Each row is a point on a tangle of strands that fork, close into loops and nearly touch. The rows are in no order.
In the rows, zero is written as 100.
Two points are linked if the straight distance between their rows is under 52. Some points are linked to none.
Q_683: 116 91 68 129 95 144 82 63 94 91 96 91 77 103 121 99 71 115 59 81
Q_865: 121 90 79 118 110 159 87 84 94 93 96 84 82 97 123 108 82 122 56 95
Q_894: 110 86 57 158 97 149 64 71 108 109 116 60 77 104 105 78 69 106 83 79
Q_600: 54 123 70 94 125 86 80 118 130 119 131 110 94 110 58 95 104 80 89 101
Q_206: 115 111 119 71 132 120 92 113 90 113 87 61 111 94 113 116 107 104 85 124
Q_919: 107 111 80 115 79 93 126 89 95 117 73 105 66 113 99 83 94 104 74 113
Q_59: 90 96 132 69 114 72 97 108 101 94 109 96 130 81 100 105 120 83 105 124
Q_450: 106 109 120 81 108 110 98 142 97 112 114 120 82 108 84 101 124 107 128 100
Q_87: 104 128 58 91 102 101 134 112 142 103 115 78 77 79 116 98 128 103 64 139
Q_44: 70 117 113 74 140 72 73 117 121 123 132 110 107 87 64 98 124 76 88 114
Q_424: 70 123 89 62 141 94 79 118 129 107 121 79 96 100 88 103 109 81 77 110
Q_573: 127 116 89 79 111 144 107 111 114 88 127 112 63 100 110 106 110 127 95 97
Q_969: 72 104 106 83 106 82 95 142 125 101 138 113 101 94 84 86 127 83 115 115
Q_182: 79 105 94 89 99 68 108 122 107 113 109 111 98 102 74 88 112 81 89 127
Q_923: 89 92 82 83 71 78 105 89 97 69 99 118 91 120 122 96 86 93 103 80
Q_966: 101 116 124 58 137 104 91 122 101 108 99 67 105 90 104 111 118 99 96 119
Q_451: 114 87 84 145 78 98 96 42 81 97 65 77 121 104 112 104 57 109 110 72
Q_157: 122 99 105 97 105 116 99 68 80 91 89 108 92 98 100 104 82 106 76 108
Q_361: 91 99 158 73 140 82 99 132 95 105 106 104 113 82 82 118 126 87 118 72
Q_501: 116 111 103 68 113 107 104 89 102 92 100 91 92 87 115 101 116 101 70 138
Q_700: 78 91 118 86 103 80 101 132 102 101 100 93 130 106 89 105 105 87 126 109
Q_341: 118 102 57 135 87 160 87 90 110 104 115 86 73 115 113 89 87 132 112 94
Q_928: 95 101 73 113 66 78 106 72 97 86 54 91 71 115 137 94 72 104 81 71
Q_74: 119 106 131 63 131 119 96 92 89 80 102 101 91 94 109 118 109 104 95 88
Q_532: 70 94 124 77 117 78 89 137 109 100 127 124 103 103 79 100 112 71 110 78
Q_398: 133 110 65 117 97 150 109 85 113 96 119 115 61 101 104 96 93 125 84 93
Q_304: 118 104 101 98 108 108 110 94 80 114 66 76 98 99 102 112 87 104 66 117
Q_986: 61 94 92 96 86 41 90 98 115 83 89 100 130 88 92 100 92 64 89 108
Q_955: 109 98 90 104 86 86 111 77 79 88 55 84 106 105 115 110 70 99 76 89
Q_599: 104 86 110 121 76 75 117 90 77 109 64 103 122 103 94 98 87 97 110 114
Q_698: 105 108 77 111 91 129 108 122 95 117 84 80 80 128 118 98 87 121 94 93
Q_24: 112 96 89 146 87 114 99 52 77 112 67 92 93 103 94 88 77 107 93 108
Q_996: 112 102 82 97 110 137 106 125 106 110 88 65 86 93 132 109 104 123 55 123
Q_454: 100 96 73 127 56 91 124 79 102 93 95 129 79 107 112 76 100 107 106 112
Q_642: 124 129 68 89 105 118 126 114 132 114 120 81 77 82 120 103 135 117 76 147
Q_954: 111 106 92 100 90 101 119 98 87 109 88 112 80 110 92 93 100 105 87 117
Q_466: 70 87 142 76 119 58 89 119 113 75 124 122 131 73 94 108 116 60 101 73
Q_901: 93 99 117 58 119 100 101 121 100 89 107 103 99 112 98 113 101 91 114 74
Q_697: 116 107 110 67 122 125 100 103 91 90 96 93 87 104 109 116 93 105 76 95
Q_848: 74 109 65 113 68 72 126 109 128 107 78 89 70 116 107 74 103 95 95 105
Q_394: 118 95 74 122 87 126 90 53 86 89 92 99 81 111 112 96 69 109 81 85
Q_165: 50 91 103 96 101 49 81 110 121 86 113 102 142 85 87 101 101 64 102 107
Q_577: 73 98 81 106 67 78 117 112 113 96 90 103 94 114 107 78 108 98 108 121
Q_717: 95 87 113 95 86 97 108 105 85 91 90 96 124 115 108 103 93 104 132 104
Q_397: 56 100 130 87 129 62 63 113 125 100 143 119 128 71 87 98 128 65 96 104
Q_994: 90 131 72 77 117 96 106 130 138 122 127 74 86 91 91 95 132 95 87 139
Q_936: 89 110 67 86 84 93 126 108 129 80 115 103 80 102 115 87 115 104 98 123
Q_714: 142 122 116 91 131 144 77 92 108 97 126 107 69 72 97 104 140 134 110 122
Q_38: 92 87 91 122 58 77 114 99 80 119 85 114 101 130 107 86 88 102 122 87
Q_561: 123 93 99 130 88 138 79 91 98 102 135 130 82 104 81 85 112 123 148 98
Q_685: 54 91 96 102 92 61 85 134 117 103 128 126 118 107 82 88 103 66 107 95
Q_390: 80 109 79 84 98 90 108 129 110 111 101 92 87 125 92 90 99 93 103 101
Q_294: 102 95 132 90 98 92 102 121 94 105 116 126 105 91 93 96 124 92 110 125
Q_258: 107 112 101 81 114 123 101 118 100 108 89 61 98 100 121 110 104 110 74 138
Q_832: 110 93 106 125 85 96 107 69 72 105 67 100 112 100 93 98 85 104 103 118
Q_194: 86 95 99 81 91 75 105 121 88 110 102 116 103 129 89 100 87 82 113 73
Q_432: 122 93 134 101 107 112 93 82 82 93 119 146 89 80 86 94 121 104 107 116
Q_701: 90 133 61 91 115 107 113 139 135 126 110 74 72 105 87 96 114 100 77 120
Q_661: 82 87 144 92 117 56 96 122 105 109 108 105 157 68 75 113 113 65 99 103
Q_459: 95 104 122 58 126 92 110 114 99 88 96 89 124 104 93 124 89 92 111 63
Q_27: 124 89 114 120 116 142 58 76 87 100 126 102 93 108 74 94 84 109 143 66
Q_205: 118 101 49 162 80 147 107 68 125 110 106 85 63 99 112 78 90 128 90 97
Q_303: 88 118 69 89 105 105 114 135 118 116 94 79 75 121 98 94 99 101 81 106
Q_207: 63 97 98 86 99 68 100 125 108 104 92 80 132 111 87 104 90 78 117 94
Q_488: 119 106 152 92 125 117 88 123 80 109 104 111 92 91 83 112 126 115 131 101
Q_389: 94 109 117 68 116 70 89 110 117 113 118 93 110 75 101 87 144 80 97 150
Q_83: 106 96 108 82 97 114 103 96 96 76 112 118 92 107 107 95 104 109 117 103
Q_985: 132 109 109 98 116 147 83 93 100 91 125 123 68 99 90 101 116 128 122 92
Q_195: 79 101 94 107 81 68 117 101 101 106 55 65 123 106 105 98 87 89 97 110
Q_455: 118 93 102 116 110 140 93 79 86 93 79 64 126 101 115 120 67 120 107 85
Q_13: 64 91 143 89 131 67 73 125 118 89 138 127 121 69 93 99 127 59 94 78
Q_167: 106 105 78 110 74 72 116 77 93 103 67 115 70 108 100 87 84 94 67 100
Q_57: 102 94 77 123 66 87 104 62 80 96 71 98 91 121 128 93 72 110 102 73
Q_121: 114 81 107 106 82 94 97 62 69 86 92 132 105 104 95 99 81 96 102 89
Q_631: 100 83 162 97 118 96 104 132 88 95 103 112 132 83 95 117 125 103 148 73
Q_557: 117 91 92 122 101 141 73 60 84 90 106 87 106 110 99 97 72 112 116 83
Q_328: 85 107 68 104 72 69 109 91 113 93 53 86 67 115 128 92 73 90 65 72
Q_25: 111 112 122 68 115 86 98 107 100 118 106 89 102 83 100 97 131 96 93 148
Q_311: 113 122 72 113 97 116 125 114 112 121 87 86 71 100 104 92 113 116 75 128
Q_760: 77 92 107 74 100 73 98 124 101 100 121 127 104 118 86 101 96 71 106 63
Q_686: 126 99 63 142 103 153 81 62 115 92 121 88 73 87 94 83 89 114 79 114
Q_634: 127 104 102 105 117 152 73 80 90 95 120 108 76 104 87 100 90 118 111 86
Q_374: 95 114 117 65 118 83 97 129 137 94 145 118 87 71 101 91 162 94 113 122
Q_88: 39 103 89 110 118 65 67 112 112 121 111 104 132 107 60 104 88 71 100 93
Q_288: 120 91 84 131 97 125 88 59 67 119 86 85 107 118 103 107 53 112 96 61
Q_551: 113 99 81 132 88 137 88 81 100 94 111 99 86 102 96 77 100 125 126 129
Q_762: 45 96 75 115 80 34 81 100 117 90 92 110 118 93 85 92 87 61 89 95
Q_757: 126 93 111 111 109 121 90 53 75 88 90 99 111 89 93 106 83 104 95 107
Q_244: 113 104 89 96 80 112 114 124 103 110 127 135 75 115 90 89 117 114 127 99
Q_26: 100 108 108 64 119 90 106 98 103 87 80 60 127 89 114 121 94 89 77 111
Q_611: 96 95 99 110 82 81 123 94 89 102 51 67 139 109 110 112 76 105 114 95
Q_446: 102 90 99 79 85 99 103 80 97 61 106 125 94 106 119 94 96 99 105 94
Q_322: 107 92 89 117 79 107 99 70 78 92 85 97 106 122 117 99 70 112 113 80
Q_8: 126 82 139 110 117 112 96 64 73 93 100 116 136 83 76 116 88 105 126 75
Q_312: 123 115 52 158 81 140 126 83 122 118 101 98 61 98 106 91 101 129 97 104
Q_897: 40 106 98 106 127 64 62 98 116 115 118 100 144 89 69 107 99 76 93 116
Q_638: 66 91 90 113 81 31 102 112 98 118 69 103 119 106 82 93 81 64 92 82
Q_482: 122 106 131 107 112 133 80 110 83 107 106 106 95 101 85 107 117 124 141 118
Q_203: 123 116 50 115 85 135 131 97 118 106 110 108 56 107 115 101 99 122 71 88
Q_817: 126 110 89 118 99 133 102 70 94 103 100 103 80 93 95 91 100 119 83 133
Q_529: 94 95 121 96 97 75 106 128 94 118 111 116 106 92 75 92 120 82 100 133
Q_149: 114 97 82 115 90 116 103 96 76 126 73 86 87 135 117 106 66 112 86 66
Q_917: 55 103 99 96 113 75 76 135 131 104 145 126 110 95 72 88 121 73 106 106
Q_470: 66 105 97 77 105 54 84 97 118 94 110 90 122 82 94 92 116 70 81 136
Q_170: 105 106 155 68 137 95 84 117 102 91 111 96 95 72 111 105 156 109 124 103
Q_907: 108 88 140 112 95 107 97 133 80 116 105 128 109 105 85 101 116 106 141 106
Q_980: 120 115 59 95 106 137 125 126 125 111 105 84 63 96 115 110 109 119 56 109
Q_781: 93 107 99 57 113 106 102 122 109 84 115 101 82 112 104 102 105 97 100 90
Q_262: 128 92 98 115 121 158 73 73 84 94 99 74 98 90 107 115 78 117 71 100
Q_313: 96 113 90 62 110 85 105 100 106 85 96 96 87 102 103 103 96 83 65 108
Q_738: 100 72 122 115 64 88 101 107 83 91 120 151 113 105 111 90 103 89 123 90
Q_540: 116 98 99 104 108 124 108 90 79 103 63 66 123 103 116 124 69 113 91 92
Q_712: 111 88 150 81 122 94 111 89 88 77 98 112 127 82 97 122 106 101 121 68
Q_119: 111 100 79 94 93 130 103 90 98 81 99 100 78 116 123 99 87 118 87 95
Q_78: 134 118 63 126 100 164 104 120 115 114 114 87 68 97 109 110 112 142 95 118
Q_829: 107 111 51 101 80 121 129 103 122 89 98 95 60 110 128 96 96 115 69 92
Q_651: 115 93 129 92 106 96 108 92 69 108 84 114 115 96 80 109 95 95 99 109
Q_89: 84 80 155 101 106 82 101 147 102 100 109 111 145 87 97 110 123 83 138 82
Q_716: 102 88 154 87 116 67 113 114 88 106 96 105 156 68 87 119 119 85 112 103
Q_649: 88 111 114 73 124 74 102 110 94 114 83 73 128 92 79 116 97 77 92 112
Q_932: 115 97 83 135 86 109 101 75 70 127 67 78 100 122 113 107 58 114 92 60
Q_767: 110 108 153 75 136 100 94 130 89 112 99 99 102 86 84 115 129 99 122 95
Q_302: 84 93 144 63 129 70 100 107 104 73 112 110 118 79 98 113 118 77 104 79
Q_918: 117 100 76 109 80 99 107 64 87 89 77 112 72 108 114 95 77 103 65 91
Q_34: 125 114 82 115 103 139 106 97 98 115 95 88 77 94 103 100 105 126 76 135
Q_192: 117 99 95 90 98 107 107 87 75 109 81 95 98 124 108 115 67 103 85 66
Q_614: 49 115 61 95 110 64 80 100 120 106 102 95 97 119 74 100 77 72 79 75
Q_988: 83 96 81 122 75 99 114 107 112 111 47 54 86 121 138 95 81 105 81 84
Q_265: 106 72 145 100 95 90 104 114 81 93 114 138 130 101 105 114 98 89 136 45
Q_469: 101 126 79 70 112 106 107 134 140 104 129 88 80 93 102 97 137 106 100 127
Q_912: 76 110 97 79 121 67 101 108 105 109 77 68 134 103 78 119 80 73 83 90
Q_748: 58 103 104 81 128 57 76 103 114 97 110 99 140 93 71 119 83 67 92 73
Q_160: 76 123 108 71 150 77 62 111 131 128 144 99 108 77 79 90 143 78 92 124
Q_592: 108 97 134 62 122 96 105 86 88 77 96 107 111 90 104 115 100 93 97 84
Q_968: 101 105 130 67 121 106 94 117 104 95 116 99 95 90 110 101 135 107 122 116
Q_21: 127 112 112 81 118 131 92 85 97 96 113 99 85 85 110 102 118 119 89 131
Q_445: 87 99 89 92 95 52 113 94 96 100 64 92 116 105 88 114 75 74 83 80
Q_745: 93 107 66 122 81 110 128 114 129 118 67 74 61 108 129 91 92 111 50 90
Q_268: 99 83 82 121 59 85 108 68 87 81 96 134 91 110 113 81 87 105 108 99
Q_676: 97 97 146 71 116 76 92 110 107 90 128 124 103 65 110 88 151 84 102 120
Q_139: 94 94 94 101 81 114 107 98 92 88 82 83 106 118 119 95 93 115 117 116
Q_830: 71 97 88 114 72 48 117 103 107 109 73 113 92 98 86 79 102 79 79 122
Q_274: 96 101 153 69 139 82 112 125 103 97 96 88 141 80 83 123 112 94 125 65
Q_147: 71 116 80 80 106 82 103 125 133 100 129 105 91 98 79 86 119 87 96 120
Q_49: 107 102 119 83 110 113 104 119 81 111 83 86 114 113 96 118 86 105 114 91
Q_665: 67 117 78 97 113 73 97 107 119 110 68 62 99 104 95 101 84 77 55 103
Q_682: 92 79 118 118 76 74 113 109 78 109 84 115 129 99 92 95 103 89 116 125
Q_654: 70 127 88 68 135 80 68 108 139 121 141 79 110 82 92 88 139 84 94 135
Q_173: 78 116 81 69 125 93 92 120 114 102 95 75 97 115 90 109 81 79 61 83
Q_151: 99 119 97 68 118 81 99 99 110 111 102 79 99 87 104 97 118 85 69 146
Q_204: 81 119 112 53 143 89 79 116 116 103 112 74 106 90 97 108 117 83 84 112
Q_539: 122 98 75 154 97 147 75 73 95 119 105 75 79 104 79 77 83 113 104 113
Q_946: 100 74 143 108 77 82 100 130 86 99 120 151 118 95 106 99 106 76 111 78
Q_637: 123 88 137 121 120 136 67 80 82 95 119 113 99 90 79 99 104 114 146 84
Q_775: 101 97 133 76 106 89 98 92 97 84 101 93 123 82 114 102 124 97 113 135
Q_210: 129 99 110 106 124 154 83 94 78 108 89 75 104 98 104 120 85 121 88 104
Q_2: 80 117 93 67 113 75 90 112 135 107 134 88 106 81 102 83 141 85 96 146
Q_813: 97 83 94 96 68 81 103 85 82 86 101 122 108 123 117 101 80 98 122 68
Q_45: 91 106 81 74 90 83 114 98 126 73 124 115 88 87 112 87 124 95 86 136
Q_736: 105 93 80 121 85 104 104 71 87 94 53 72 102 110 132 116 63 109 72 72
Q_824: 100 97 94 94 83 93 111 118 83 122 104 115 88 138 99 96 87 101 121 75
Q_367: 117 119 97 74 111 108 114 116 118 98 126 110 76 88 96 101 134 111 100 130
Q_818: 106 117 62 128 85 118 140 114 130 119 80 80 64 95 118 87 113 123 73 127
Q_148: 115 102 60 124 76 135 102 80 102 97 111 106 69 125 120 85 86 128 113 89
Q_582: 87 83 134 91 90 78 100 127 103 85 127 150 105 91 98 92 117 70 102 89
Q_939: 129 112 132 83 124 126 84 88 98 95 118 105 85 73 109 101 139 123 115 129
Q_73: 121 86 128 116 111 118 85 58 76 86 100 103 126 84 84 105 91 107 120 102
Q_983: 126 120 79 103 89 124 123 127 121 114 123 121 70 104 85 104 124 124 128 114
Q_115: 83 114 85 85 106 80 105 100 111 99 72 61 97 98 112 103 92 83 59 122
Q_730: 130 104 89 134 114 161 64 86 95 113 111 77 83 98 81 96 87 122 109 109
Q_117: 93 113 70 110 89 118 118 137 110 129 83 74 69 128 112 92 94 112 85 95
Q_339: 141 120 78 127 106 153 93 85 117 104 125 95 77 76 94 100 122 131 102 142
Q_660: 114 93 137 89 107 106 92 80 85 85 104 102 116 80 110 104 122 112 120 135
Q_264: 103 95 104 94 92 52 120 99 83 107 69 101 137 102 81 119 74 81 97 73
Q_80: 113 82 151 105 102 104 93 103 85 87 127 151 97 73 95 92 129 95 112 107
Q_63: 105 102 110 73 110 77 114 87 100 79 71 70 138 87 107 131 83 89 87 96
Q_867: 106 88 111 107 94 95 122 87 87 93 69 75 152 99 103 117 82 114 128 99
Q_84: 79 98 79 100 70 60 113 101 93 109 68 86 104 129 111 101 73 89 107 70
Q_39: 70 102 89 80 95 54 99 98 111 81 89 90 110 93 99 96 99 74 84 124
Q_99: 91 90 111 97 80 96 110 137 113 91 133 132 101 100 101 83 131 99 132 120
Q_120: 107 93 171 84 130 72 100 112 92 104 103 110 138 59 97 114 136 86 115 97
Q_133: 93 94 152 85 120 98 91 141 104 82 128 133 86 84 103 93 148 97 130 79
Q_872: 99 109 89 79 96 72 108 89 93 86 77 102 92 100 99 106 85 84 66 104
Q_679: 114 77 129 103 93 96 98 89 72 100 113 139 123 107 100 111 86 100 135 47
Q_889: 126 102 55 142 95 169 93 105 112 114 113 86 70 102 108 98 95 139 88 100
Q_595: 59 114 66 88 100 73 98 114 135 98 115 97 93 111 87 84 103 82 86 109
Q_253: 126 105 131 83 131 133 88 90 81 93 99 105 90 97 95 114 104 114 110 88
Q_982: 84 101 78 107 78 84 115 108 96 112 61 69 97 132 122 99 74 100 98 70
Q_782: 110 91 159 82 132 107 96 82 88 70 102 109 119 71 107 117 126 111 129 78
Q_613: 108 109 109 89 107 87 111 91 83 110 69 80 106 93 100 108 96 91 68 136
Q_519: 121 101 102 80 113 128 104 98 79 94 89 93 93 116 110 122 76 106 82 72
Q_564: 59 115 85 101 112 57 91 105 114 127 91 86 107 98 69 88 101 72 74 127
Q_6: 102 88 121 79 97 101 103 106 87 87 120 138 90 111 99 96 105 103 117 81
Q_487: 112 103 63 121 101 137 120 119 114 116 88 77 67 91 127 105 105 128 42 115
Q_837: 104 79 102 119 63 88 109 88 83 94 114 148 96 110 102 82 97 101 114 98
Q_56: 73 124 75 74 127 99 89 124 125 111 102 62 92 107 98 106 94 87 62 110
Q_694: 117 91 94 143 89 122 83 54 81 106 94 99 101 98 81 83 81 106 108 124
Q_300: 124 118 112 75 121 139 96 115 109 86 121 110 65 97 103 106 124 126 114 97
Q_524: 121 106 114 102 114 131 99 103 76 118 83 86 101 108 93 112 92 116 104 111
Q_290: 59 124 67 105 114 66 94 100 124 124 79 71 90 101 77 91 94 81 56 120
Q_755: 110 81 104 126 75 107 92 82 70 111 116 127 108 123 101 92 84 107 138 76
Q_773: 80 105 75 99 82 49 106 89 104 92 56 92 86 105 103 100 76 77 75 80
Q_621: 110 90 78 134 71 116 90 75 78 109 115 116 89 129 104 79 83 119 138 82
Q_369: 99 92 72 150 76 133 100 77 96 113 70 69 81 120 135 86 74 126 92 79
Q_188: 128 99 132 91 127 130 94 85 72 99 92 98 109 102 88 125 84 114 115 68
Q_720: 90 102 113 84 100 96 99 147 95 119 113 112 94 120 83 99 109 96 128 93
Q_705: 77 99 144 76 134 82 88 143 107 103 122 112 109 88 79 107 125 77 118 80
Q_330: 66 116 81 90 121 60 90 101 110 106 75 67 115 102 78 114 76 70 64 92
Q_851: 131 101 75 111 110 161 81 74 101 91 127 105 69 105 103 96 87 121 93 85
Q_428: 99 99 87 111 80 101 106 69 99 77 73 91 95 102 125 93 92 106 84 123
Q_340: 65 131 68 83 135 95 81 122 139 119 132 89 91 103 70 98 110 88 81 110
Q_228: 106 106 86 95 89 120 109 121 91 115 96 95 81 134 102 95 91 113 114 92
Q_925: 56 110 73 96 108 64 83 111 117 115 118 120 94 111 60 89 90 73 79 88
Q_850: 102 110 65 93 88 108 120 101 123 85 90 85 72 102 129 98 99 110 60 112
Q_835: 111 81 150 99 104 89 109 107 80 99 95 113 143 80 91 116 108 94 121 103
Q_23: 106 84 85 111 61 66 102 62 71 93 86 121 100 119 120 98 70 101 111 64
Q_536: 122 90 90 131 107 142 59 63 90 101 124 86 93 109 75 86 71 101 124 76
Q_759: 124 97 79 107 106 160 89 88 108 83 113 86 82 94 125 105 99 131 73 111
Q_177: 74 101 106 67 116 63 100 109 112 90 98 90 142 100 80 123 79 73 107 54
Q_386: 95 101 67 114 68 106 119 94 104 102 82 93 71 130 126 85 87 116 96 86
Q_864: 114 91 96 131 89 132 82 77 91 96 122 116 90 107 88 83 99 117 133 110
Q_342: 50 89 90 118 85 49 88 129 112 113 114 120 127 111 78 92 87 59 104 83
Q_868: 116 98 101 92 101 95 112 79 86 87 62 76 127 96 113 123 73 104 84 95
Q_774: 57 81 115 86 101 52 79 114 120 72 123 118 143 87 95 108 99 55 99 78
Q_823: 129 99 84 125 106 142 79 55 95 88 112 94 84 85 95 90 86 112 82 123
Q_9: 117 80 116 113 87 96 100 71 71 98 101 119 135 108 97 114 73 108 136 55
Q_882: 64 92 80 100 68 48 104 116 98 110 94 104 110 131 103 92 80 81 115 67
Q_629: 108 103 158 72 140 111 90 98 92 79 104 97 101 74 113 111 139 111 129 87
Q_320: 91 82 102 115 65 55 115 91 81 100 66 110 119 106 100 99 84 85 105 95
Q_409: 96 94 90 113 64 62 117 85 84 102 65 119 90 108 100 90 84 89 88 98
Q_502: 86 110 116 68 114 95 93 137 118 100 124 102 95 95 92 95 130 93 113 120
Q_927: 105 103 57 120 65 111 119 86 109 98 110 115 64 127 119 81 93 122 110 82
Q_107: 102 87 157 89 113 94 92 105 91 80 122 136 104 69 108 96 143 95 114 105
Q_130: 107 85 165 111 119 112 90 115 84 89 112 123 111 80 98 107 134 109 149 86
Q_843: 116 109 117 86 100 103 109 111 102 104 121 126 88 90 91 92 130 105 109 135
Q_695: 94 97 101 84 81 75 109 91 108 70 113 125 100 87 111 89 120 89 95 131
Q_245: 107 81 125 81 89 62 112 85 86 75 90 125 139 85 99 121 88 85 103 72
Q_950: 50 109 93 90 122 58 69 95 126 109 121 97 129 84 76 98 112 68 83 127
Q_944: 118 79 100 132 82 94 94 51 68 96 92 109 133 106 92 105 68 104 123 75
Q_806: 90 117 57 98 93 93 128 106 144 96 93 73 70 88 124 91 113 103 58 128
Q_861: 113 98 114 111 90 123 97 124 85 112 102 109 99 114 89 98 112 121 144 119
Q_250: 64 104 88 111 89 45 102 104 105 118 71 96 103 105 72 91 88 68 77 110
Q_644: 118 98 93 115 79 129 95 111 97 107 130 137 79 117 91 90 113 124 147 92
Q_934: 113 85 78 147 102 147 78 68 88 105 85 62 100 106 103 100 66 112 87 85
Q_368: 65 91 134 97 123 56 80 126 111 108 122 116 148 80 70 110 106 57 94 88
Q_787: 115 105 89 135 86 107 112 74 87 116 64 98 78 104 99 84 87 110 73 116
Q_15: 108 106 139 70 118 91 94 118 116 92 137 127 84 63 111 92 165 100 116 122
Q_479: 101 101 102 94 107 109 118 116 86 112 65 60 122 116 104 122 77 109 98 90
Q_278: 118 102 121 95 107 110 94 69 80 96 88 90 117 80 106 102 110 111 98 147
Q_924: 104 71 139 102 85 68 111 113 83 96 109 134 145 94 96 115 91 77 118 53
Q_776: 124 102 131 98 114 111 97 82 74 104 100 126 102 84 80 100 107 103 101 126
Q_703: 94 117 87 56 114 104 106 115 122 90 118 99 77 102 105 98 111 93 76 107
Q_319: 121 118 83 83 109 131 106 113 122 103 111 74 84 84 132 101 132 121 80 145
Q_503: 147 123 97 102 117 145 88 88 117 108 126 102 74 71 95 105 136 133 105 139
Q_498: 103 88 78 146 86 134 86 68 92 99 74 65 99 114 123 92 71 122 96 91
Q_457: 128 122 67 106 95 140 124 127 121 112 117 96 70 105 104 106 121 131 112 122
Q_50: 89 91 127 69 111 70 109 112 101 83 101 103 138 99 90 123 92 83 120 56
Q_285: 104 99 90 114 101 109 112 101 89 112 55 66 91 108 119 108 81 108 56 108
Q_516: 106 98 66 136 80 134 121 110 117 123 74 81 58 112 135 91 94 132 66 85
Q_804: 61 112 68 89 97 74 101 113 121 103 96 88 88 120 92 89 87 80 81 92
Q_273: 85 85 117 92 95 55 110 115 90 108 89 113 136 98 78 111 88 69 99 84
Q_937: 113 103 82 110 85 126 111 97 106 91 115 112 79 102 107 88 114 127 119 130
Q_522: 103 105 126 77 117 84 107 113 80 117 85 97 112 99 74 113 96 82 92 112
Q_753: 101 99 62 134 70 129 110 90 111 106 76 80 70 124 139 84 85 130 84 85
Q_896: 117 94 94 106 84 83 116 76 72 108 70 92 130 117 106 119 62 108 110 58
Q_460: 106 81 123 86 88 81 104 84 77 77 101 136 115 99 100 110 90 88 107 76
Q_691: 67 107 99 73 117 63 88 104 111 96 105 104 113 101 76 105 90 68 83 89
Q_511: 76 119 77 85 107 73 99 100 125 106 90 66 95 91 107 91 110 85 59 141
Q_452: 119 113 56 148 84 146 132 100 128 121 93 83 63 92 115 92 110 135 83 118
Q_412: 108 107 67 104 73 107 133 101 117 89 118 120 74 107 107 87 114 114 109 118
Q_416: 124 98 80 148 92 129 84 63 83 119 107 104 81 105 74 77 80 108 105 108
Q_855: 101 82 139 95 102 63 111 119 86 107 98 125 142 87 84 120 94 71 102 75
Q_286: 110 86 84 150 88 118 83 48 81 98 83 69 123 106 96 93 63 105 118 84
Q_154: 97 97 103 102 83 107 111 131 102 105 109 111 96 107 99 86 121 112 136 131
Q_171: 121 89 136 80 116 90 117 88 82 91 92 112 134 94 91 131 87 102 117 53
Q_587: 76 84 106 106 78 71 103 138 107 106 122 128 110 109 89 85 110 77 110 100
Q_624: 120 102 147 90 129 118 79 93 96 86 121 120 80 66 104 96 152 123 127 112
Q_731: 118 107 56 131 83 142 120 77 123 84 109 96 71 89 125 91 109 129 86 123
Q_112: 112 95 108 96 110 144 92 91 88 81 88 67 119 103 124 118 90 121 116 105
Q_66: 119 116 53 120 78 125 143 97 133 89 114 104 71 95 115 97 118 123 101 124
Q_471: 102 105 140 82 117 105 93 140 106 98 124 130 74 92 87 102 144 109 131 89
Q_3: 111 87 89 126 74 101 95 51 81 83 99 129 94 101 97 80 84 103 106 108
Q_126: 116 77 149 114 100 100 102 93 74 98 104 129 139 85 87 111 101 100 133 84
Q_690: 92 88 112 74 98 49 106 92 103 67 90 105 144 78 97 123 90 71 98 84
Q_859: 92 109 90 71 112 97 105 118 96 102 88 82 94 126 99 115 78 86 81 75
Q_974: 48 101 87 101 110 65 86 120 114 112 100 85 132 115 73 103 85 72 110 88
Q_914: 121 90 86 126 80 89 108 56 78 99 64 86 134 111 111 116 55 113 111 58
Q_382: 90 108 70 126 57 79 134 86 123 96 76 106 66 106 114 70 102 108 94 115
Q_434: 89 85 141 93 98 92 97 146 113 89 141 147 92 88 100 89 139 85 119 87
Q_396: 130 111 94 96 114 149 87 80 105 86 115 88 84 77 121 102 115 127 85 135
Q_667: 105 84 144 100 100 113 93 111 84 85 120 137 100 99 99 99 117 106 139 77
Q_800: 122 114 75 81 109 138 111 125 114 103 111 95 67 106 112 109 104 120 76 98
Q_478: 115 98 118 67 113 93 114 95 87 92 83 97 128 105 98 131 76 100 106 53
Q_616: 76 112 63 111 79 91 120 111 130 108 70 76 65 118 122 83 97 100 73 96
Q_527: 69 95 128 74 120 62 81 118 117 95 130 105 122 76 92 97 131 71 99 118
Q_740: 108 99 67 133 88 143 102 77 117 86 92 78 81 97 134 87 96 130 80 124
Q_440: 106 82 115 109 91 109 105 89 82 91 87 96 140 107 104 111 85 111 142 92
Q_318: 118 84 101 138 94 112 85 47 76 103 94 90 133 99 79 102 64 104 124 83
Q_571: 103 75 124 127 74 91 106 103 71 107 98 124 132 106 92 96 95 98 132 106
Q_190: 107 90 82 133 89 121 100 82 90 107 53 70 86 105 133 108 72 116 57 86
Q_579: 109 97 66 134 75 123 92 75 83 115 107 96 75 134 123 83 70 125 118 70
Q_111: 120 88 67 145 101 149 64 69 89 119 107 71 83 113 100 89 64 110 83 70
Q_10: 97 101 99 82 93 113 106 105 103 78 102 95 95 110 120 96 108 113 113 120
Q_122: 113 99 105 76 104 92 109 81 79 85 84 118 90 105 97 111 80 91 74 94
Q_507: 110 88 102 115 95 126 92 74 80 91 97 93 113 115 104 101 83 116 129 92
Q_358: 90 81 132 99 90 99 101 119 93 86 105 110 128 98 109 102 115 103 146 115
Q_384: 83 81 95 113 59 53 111 115 83 116 98 123 113 129 107 91 84 85 119 73
Q_381: 77 81 132 95 91 80 102 137 99 93 112 111 135 95 101 99 113 83 133 105
Q_275: 135 110 62 143 101 155 91 74 117 103 132 96 70 85 83 89 102 122 101 119
Q_635: 117 88 152 114 123 128 74 91 79 87 108 114 112 79 90 105 121 117 149 88
Q_922: 90 87 109 113 67 82 112 141 103 105 127 145 96 103 93 79 121 88 116 113
Q_14: 89 93 95 99 75 71 116 98 100 89 98 118 98 103 104 84 107 92 99 127
Q_625: 77 103 86 114 78 85 118 105 109 98 52 63 98 115 122 88 89 98 89 113

A fork is a point with three links, a tip a point with one. Leave the first point through the second and follow the links. Name the first fork or tip that comes.
Q_679; Q_265 | Q_57
Q_698; Q_228 | Q_361
Q_966; Q_206 | Q_319
Q_205; Q_312 | Q_939
Q_867; Q_611 | Q_38
Q_889; Q_78 | Q_412

A piece is all that can be reached along the links. How many separate loops has the piece of each point below (a circle has one, a figure eight two, a Y none), and how many tips (points with one link)?
Q_748 | loops 2, tips 10
Q_245 | loops 1, tips 5
Q_667 | loops 3, tips 5
Q_624 | loops 1, tips 12
